Each scene shows the same named points in several views. A view is turned or mirrored, and shifted as a whole, has a little noise and may leave points out.
(in the rows, 128 means zero)

Scene 1
View 1
j107: 121,176,141,157,125,114,112,154,120,69,117,128,139,82,123,118,167,116,153,114,125,104,165,91,138,147
j936: 134,150,117,149,133,114,111,157,130,79,117,125,140,91,129,115,145,121,142,117,131,123,151,102,129,132
j195: 141,144,101,144,132,115,129,164,137,86,96,122,154,90,159,121,147,125,149,114,132,143,139,100,136,120
j652: 145,131,97,148,140,110,124,156,143,88,110,136,139,97,141,124,135,134,142,135,136,136,149,122,127,119
j958: 144,127,101,152,135,129,96,143,130,95,140,104,122,116,113,87,124,127,118,114,147,127,137,114,110,121
j865: 123,146,131,131,159,122,107,204,110,85,97,115,171,34,131,150,140,114,181,93,124,113,143,78,120,141
j897: 147,106,91,136,159,132,99,183,130,107,116,104,146,79,135,122,106,129,148,104,142,145,121,108,106,116
j778: 149,132,101,166,144,86,129,110,156,66,128,187,109,129,116,115,135,162,112,202,137,120,191,177,129,124
j156: 136,150,123,156,132,112,109,141,129,77,129,132,124,102,113,107,148,130,133,134,135,111,163,116,125,134
j59: 129,164,122,153,120,120,107,149,122,78,126,111,136,95,122,103,155,115,141,105,132,115,149,87,130,138
j430: 130,134,123,148,166,110,103,165,126,76,121,146,134,69,102,133,127,138,150,145,133,104,169,131,115,135
j981: 139,129,122,164,152,109,93,129,132,72,157,150,96,112,70,102,118,151,115,166,142,96,182,153,104,135
j805: 144,128,106,157,134,131,83,135,129,94,156,100,107,124,100,78,115,129,115,117,146,115,143,115,102,123
j424: 145,119,95,146,149,127,99,163,131,100,129,109,131,97,122,107,111,131,132,115,144,136,136,118,110,117
j747: 155,93,89,157,167,117,88,123,143,96,158,144,93,130,81,92,89,160,102,169,155,121,164,175,91,116
View 2
j778: 133,173,68,125,145,192,134,157,114,148,88,161,116,130,151,76,132,184,111,121,118,134,152,129,123,107
j805: 134,142,128,136,103,149,179,101,150,130,145,140,115,115,137,140,130,140,167,145,106,144,120,127,90,59
j958: 134,141,124,133,103,146,176,108,138,134,150,145,116,117,129,131,131,140,154,144,106,148,120,130,95,79
j652: 124,170,108,110,112,149,184,153,139,125,154,163,122,107,111,98,116,153,114,144,118,171,122,118,86,109
j430: 136,187,122,133,95,171,172,123,145,158,135,170,116,131,99,113,124,141,117,118,146,161,104,114,84,130
j156: 132,152,121,132,112,149,180,121,124,146,147,155,117,122,120,112,134,144,129,137,119,151,126,139,100,124
j424: 125,165,127,115,98,148,189,125,160,117,153,156,114,105,112,124,115,144,138,143,116,169,113,109,71,75
j897: 124,181,139,111,89,146,201,133,164,120,165,163,117,107,89,122,108,135,123,138,130,182,102,100,61,94
j195: 117,172,124,101,105,140,200,154,149,113,175,163,120,101,98,103,108,144,111,150,120,182,115,111,73,114
j865: 129,187,156,119,79,136,217,122,154,146,189,173,120,107,60,120,108,116,107,132,148,192,86,114,60,162
j981: 143,161,106,149,113,186,143,102,135,160,95,150,112,138,140,120,138,159,147,114,129,128,126,127,108,89
j936: 131,161,127,124,104,138,199,129,133,134,167,157,119,109,108,115,122,138,125,144,118,168,117,132,90,131
View 3
j897: 104,122,177,81,158,104,138,133,144,121,152,150,167,125,74,161,107,156,122,135,116,179,132,140,123,150
j195: 122,143,176,107,163,97,130,118,168,98,132,145,168,122,110,139,104,141,136,125,104,144,131,153,116,153
j805: 106,102,148,100,103,146,124,158,111,143,139,98,152,127,86,133,109,137,130,118,96,167,134,173,123,140
j652: 129,123,166,105,160,105,113,124,151,122,140,139,165,136,102,125,106,136,137,121,114,146,133,142,112,151
j424: 111,113,168,92,142,113,130,147,128,133,147,130,163,132,83,143,106,147,127,125,111,172,137,159,121,145
j936: 112,127,156,97,138,129,129,129,147,117,136,130,152,114,83,150,114,141,125,134,96,161,119,140,119,158
j778: 177,95,133,130,147,122,55,116,118,161,144,111,155,175,113,68,113,108,152,109,128,111,131,113,87,154
j958: 111,110,158,103,118,132,130,153,125,136,137,106,158,128,93,131,105,141,132,117,98,165,132,170,122,142
j747: 138,66,139,104,119,137,83,156,81,199,160,92,154,176,77,96,111,126,136,111,131,166,146,145,106,132
j430: 129,108,145,90,152,121,102,119,133,136,150,144,152,129,62,141,126,134,121,144,111,159,114,98,103,168
j107: 122,144,142,107,135,134,121,108,166,89,120,132,149,95,91,147,123,127,124,138,79,132,102,123,110,176
j156: 126,120,144,110,128,133,109,126,142,117,131,120,149,123,92,127,117,125,131,131,96,139,118,131,109,163
j59: 112,139,150,109,125,135,131,126,153,98,122,123,153,102,97,147,115,135,127,128,81,144,113,148,114,167
j981: 136,82,118,107,112,153,80,134,99,165,147,98,145,148,70,110,127,117,132,125,108,146,118,114,100,157
View 4
j981: 106,106,101,108,131,125,146,139,128,128,117,122,105,102,170,164,144,96,105,169,175,87,107,106,115,136
j958: 128,146,124,149,128,136,153,121,129,106,107,135,96,134,123,137,152,107,127,130,162,134,120,76,119,143
j195: 135,178,150,173,128,116,101,124,142,109,116,149,89,117,114,116,112,89,117,108,137,147,133,112,123,115
j430: 120,136,128,130,155,114,118,147,155,112,109,110,84,96,135,162,106,86,94,133,147,113,121,135,129,130
j652: 126,159,133,152,135,116,109,128,137,109,116,143,94,113,133,121,118,80,119,127,138,127,133,114,108,119
j59: 137,155,135,162,109,112,125,125,135,132,120,140,84,109,107,146,122,122,114,112,166,141,115,104,152,127
j805: 120,134,115,142,126,138,165,121,125,113,103,133,97,135,128,149,159,116,127,142,168,125,111,75,123,150
j778: 107,115,110,110,119,112,94,137,118,139,141,155,127,86,203,130,128,62,111,177,152,78,124,122,80,107
j897: 127,167,140,157,163,129,136,136,155,85,92,114,71,127,104,135,117,89,113,121,134,141,134,111,119,140
j865: 140,176,156,167,159,105,111,143,174,100,95,100,57,102,81,156,83,101,96,91,136,158,129,140,162,127
j424: 122,154,129,153,152,133,143,130,141,92,97,127,85,131,116,135,136,93,123,132,145,134,126,93,114,140
j107: 141,160,136,159,105,96,108,131,140,143,127,135,85,90,108,154,104,119,103,106,165,135,112,122,164,118
j936: 136,159,136,160,123,111,117,128,139,122,116,138,85,108,119,139,116,101,111,116,149,134,121,114,139,124
j747: 98,103,99,103,155,144,161,134,116,102,105,125,115,125,182,149,164,75,121,182,162,83,120,84,76,148
View 5
j981: 125,108,93,142,113,94,182,132,140,143,86,89,75,188,133,138,104,84,155,125,173,129,128,118,98,148
j430: 136,117,104,144,150,90,149,151,119,149,93,138,113,169,128,144,89,86,144,103,165,107,145,103,101,133
j107: 121,151,127,157,141,95,135,113,124,167,136,97,105,114,174,148,76,85,126,112,140,103,166,106,107,104
j59: 119,159,119,146,133,100,134,115,129,150,132,103,109,102,152,138,102,87,124,114,137,113,163,115,113,103
j424: 137,138,103,136,134,103,139,142,134,119,103,145,128,121,113,130,121,95,128,102,139,116,145,122,117,129
j156: 132,137,111,150,126,96,149,118,138,146,116,99,95,135,150,139,89,88,130,115,141,111,150,117,105,123
j958: 122,150,104,133,114,106,148,131,138,118,106,120,109,121,118,128,134,96,132,113,141,126,146,126,116,127
j865: 126,166,133,148,186,85,102,156,93,177,134,165,146,108,163,154,73,79,129,90,160,84,177,82,92,82
j652: 153,127,108,148,132,101,142,124,143,130,112,132,120,124,138,136,80,94,113,96,118,104,140,122,119,138
j805: 114,147,99,130,105,105,154,132,139,119,99,108,96,129,115,125,146,93,142,123,157,136,146,132,116,126
j936: 135,143,120,150,136,99,138,121,131,144,122,120,115,115,148,138,88,88,121,105,132,109,156,115,112,117
j897: 140,144,113,138,150,97,122,150,120,130,107,171,144,114,118,137,105,90,124,90,136,104,155,109,109,123
j747: 137,97,78,131,99,100,188,146,152,107,64,112,85,190,93,129,126,95,152,114,158,140,114,135,114,173

Which points are out of place in each view (at most two, in the order of its rows)? Write none if all are in place.
view 1 => j897
view 2 => j958, j195
view 3 => j936
view 4 => none
view 5 => j430, j865

Scene 2
View 1
j712: 129,137,148,156,112,116,134,134,178,159,130,120,154,130,153,114,108,100,104,110,119,144,111,116,130,127
j159: 130,135,149,151,112,121,135,132,175,162,129,125,148,131,144,111,108,99,110,113,120,141,113,126,128,125
j556: 134,109,179,145,110,153,119,116,196,168,126,110,165,133,166,104,87,93,96,98,122,161,122,140,106,135
j868: 125,103,184,133,87,148,86,151,153,178,145,176,114,161,105,125,110,75,163,104,136,132,113,129,88,138
j970: 117,132,141,153,113,110,141,140,169,157,129,124,151,133,147,116,107,106,101,115,115,147,104,111,138,125
j203: 134,122,127,146,121,96,146,164,144,148,156,134,101,148,99,141,113,97,102,139,110,160,109,138,155,103
j18: 140,149,121,150,121,95,147,149,159,154,140,136,122,135,119,126,119,96,116,127,118,139,118,131,146,106
j677: 127,111,157,148,114,131,130,129,179,159,133,117,148,137,152,115,93,98,95,110,114,160,105,130,125,125
j799: 118,114,149,152,120,120,143,133,172,151,138,111,155,132,153,119,95,106,88,114,111,165,103,121,138,126
j814: 130,128,134,142,111,100,128,167,137,158,154,157,95,154,89,141,116,90,130,136,117,141,108,133,141,108
j834: 111,119,148,151,110,115,129,150,155,156,138,138,137,138,132,124,109,103,114,119,114,148,95,107,136,130
j124: 114,124,153,152,106,121,129,141,167,157,131,130,154,131,146,115,109,103,113,109,118,142,101,103,130,135
View 2
j814: 136,90,140,154,161,156,91,139,156,172,125,114,140,158,112,86,128,148,111,141,149,144,182,168,152,130
j203: 144,108,137,157,156,167,93,131,155,141,120,127,138,153,105,88,128,149,101,157,130,140,184,155,159,128
j556: 121,145,156,145,108,75,94,111,82,125,135,143,111,115,91,101,123,117,126,125,97,176,157,126,132,143
j712: 115,148,153,129,128,112,106,124,118,140,120,123,132,139,92,104,125,129,95,132,98,161,155,145,131,150
j124: 110,132,149,118,126,111,104,128,122,146,125,120,134,140,107,101,136,126,100,122,106,152,154,138,134,139
j834: 113,118,140,128,129,126,107,125,132,148,129,117,136,148,110,93,141,129,102,126,117,144,166,144,143,131
j677: 123,138,149,142,118,109,99,115,110,127,129,134,121,127,97,98,128,125,115,132,104,160,159,133,142,135
j868: 114,75,148,142,143,84,91,131,102,202,155,105,134,143,120,85,132,126,152,101,164,167,171,152,130,127
j18: 129,131,149,148,156,149,99,135,151,151,111,123,138,151,95,99,115,140,88,152,119,155,167,165,143,148
j159: 117,139,150,134,131,112,103,125,120,141,119,124,130,135,92,103,123,128,100,134,105,163,156,146,132,149
j970: 115,142,150,128,128,122,111,126,132,138,119,125,134,138,100,101,130,130,90,132,98,150,157,140,138,144
View 3
j18: 118,118,102,190,125,117,124,137,126,142,127,103,115,91,118,84,125,130,137,138,170,129,110,106,133,142
j970: 123,140,118,147,121,111,149,138,132,143,113,109,132,121,149,112,105,113,125,146,140,121,127,108,150,130
j677: 129,146,119,123,131,111,142,129,150,133,114,111,138,134,145,128,101,120,143,156,144,111,125,114,163,118
j834: 132,134,129,149,136,113,160,147,133,134,110,99,145,127,160,108,81,112,110,136,155,121,128,118,148,127
j814: 131,103,127,187,149,105,146,145,136,112,121,79,137,97,113,70,82,127,129,136,187,110,108,123,137,147
j556: 136,163,109,106,146,119,135,122,158,144,110,115,142,150,160,154,98,135,138,162,150,115,136,113,174,97
j124: 128,144,124,141,129,115,152,146,137,138,110,104,141,131,158,116,89,111,118,143,139,123,131,114,153,125
j159: 123,145,114,146,128,119,140,136,136,145,111,110,132,125,150,121,106,121,128,146,149,125,125,109,153,121
j799: 121,146,121,127,114,106,145,129,138,133,119,108,134,132,137,118,104,108,142,154,130,113,128,109,159,127
j868: 160,124,129,156,190,115,166,155,158,116,108,79,163,132,164,107,47,149,97,134,206,116,124,139,159,112
View 4
j556: 114,167,125,134,199,138,131,85,147,131,112,180,157,146,117,168,111,119,153,161,109,123,138,211,123,115
j18: 129,143,148,141,147,138,128,157,112,95,138,114,118,145,132,134,121,117,116,146,127,108,148,151,106,123
j834: 119,126,142,117,166,128,115,150,115,135,118,136,123,140,127,145,112,123,127,137,118,108,154,164,127,109
j677: 125,154,132,124,183,138,125,119,131,134,118,150,143,144,119,148,112,122,134,148,113,114,143,184,129,120
j712: 135,152,127,127,173,127,118,131,123,121,115,137,128,138,114,134,116,118,138,145,116,113,153,164,130,130
j159: 131,148,129,131,170,126,123,129,122,118,121,141,126,138,116,138,117,120,135,148,120,117,151,169,124,126
j203: 110,130,166,131,143,154,136,177,113,111,145,109,131,150,148,146,109,120,101,141,127,90,134,157,102,107
j799: 129,158,132,113,179,144,120,140,132,141,118,134,146,142,118,138,114,124,130,143,106,100,146,178,138,130

Which points are out of place in each view (at most two, in the order of its rows)? Write none if all are in place.
view 1 => none
view 2 => none
view 3 => j18, j834
view 4 => j556
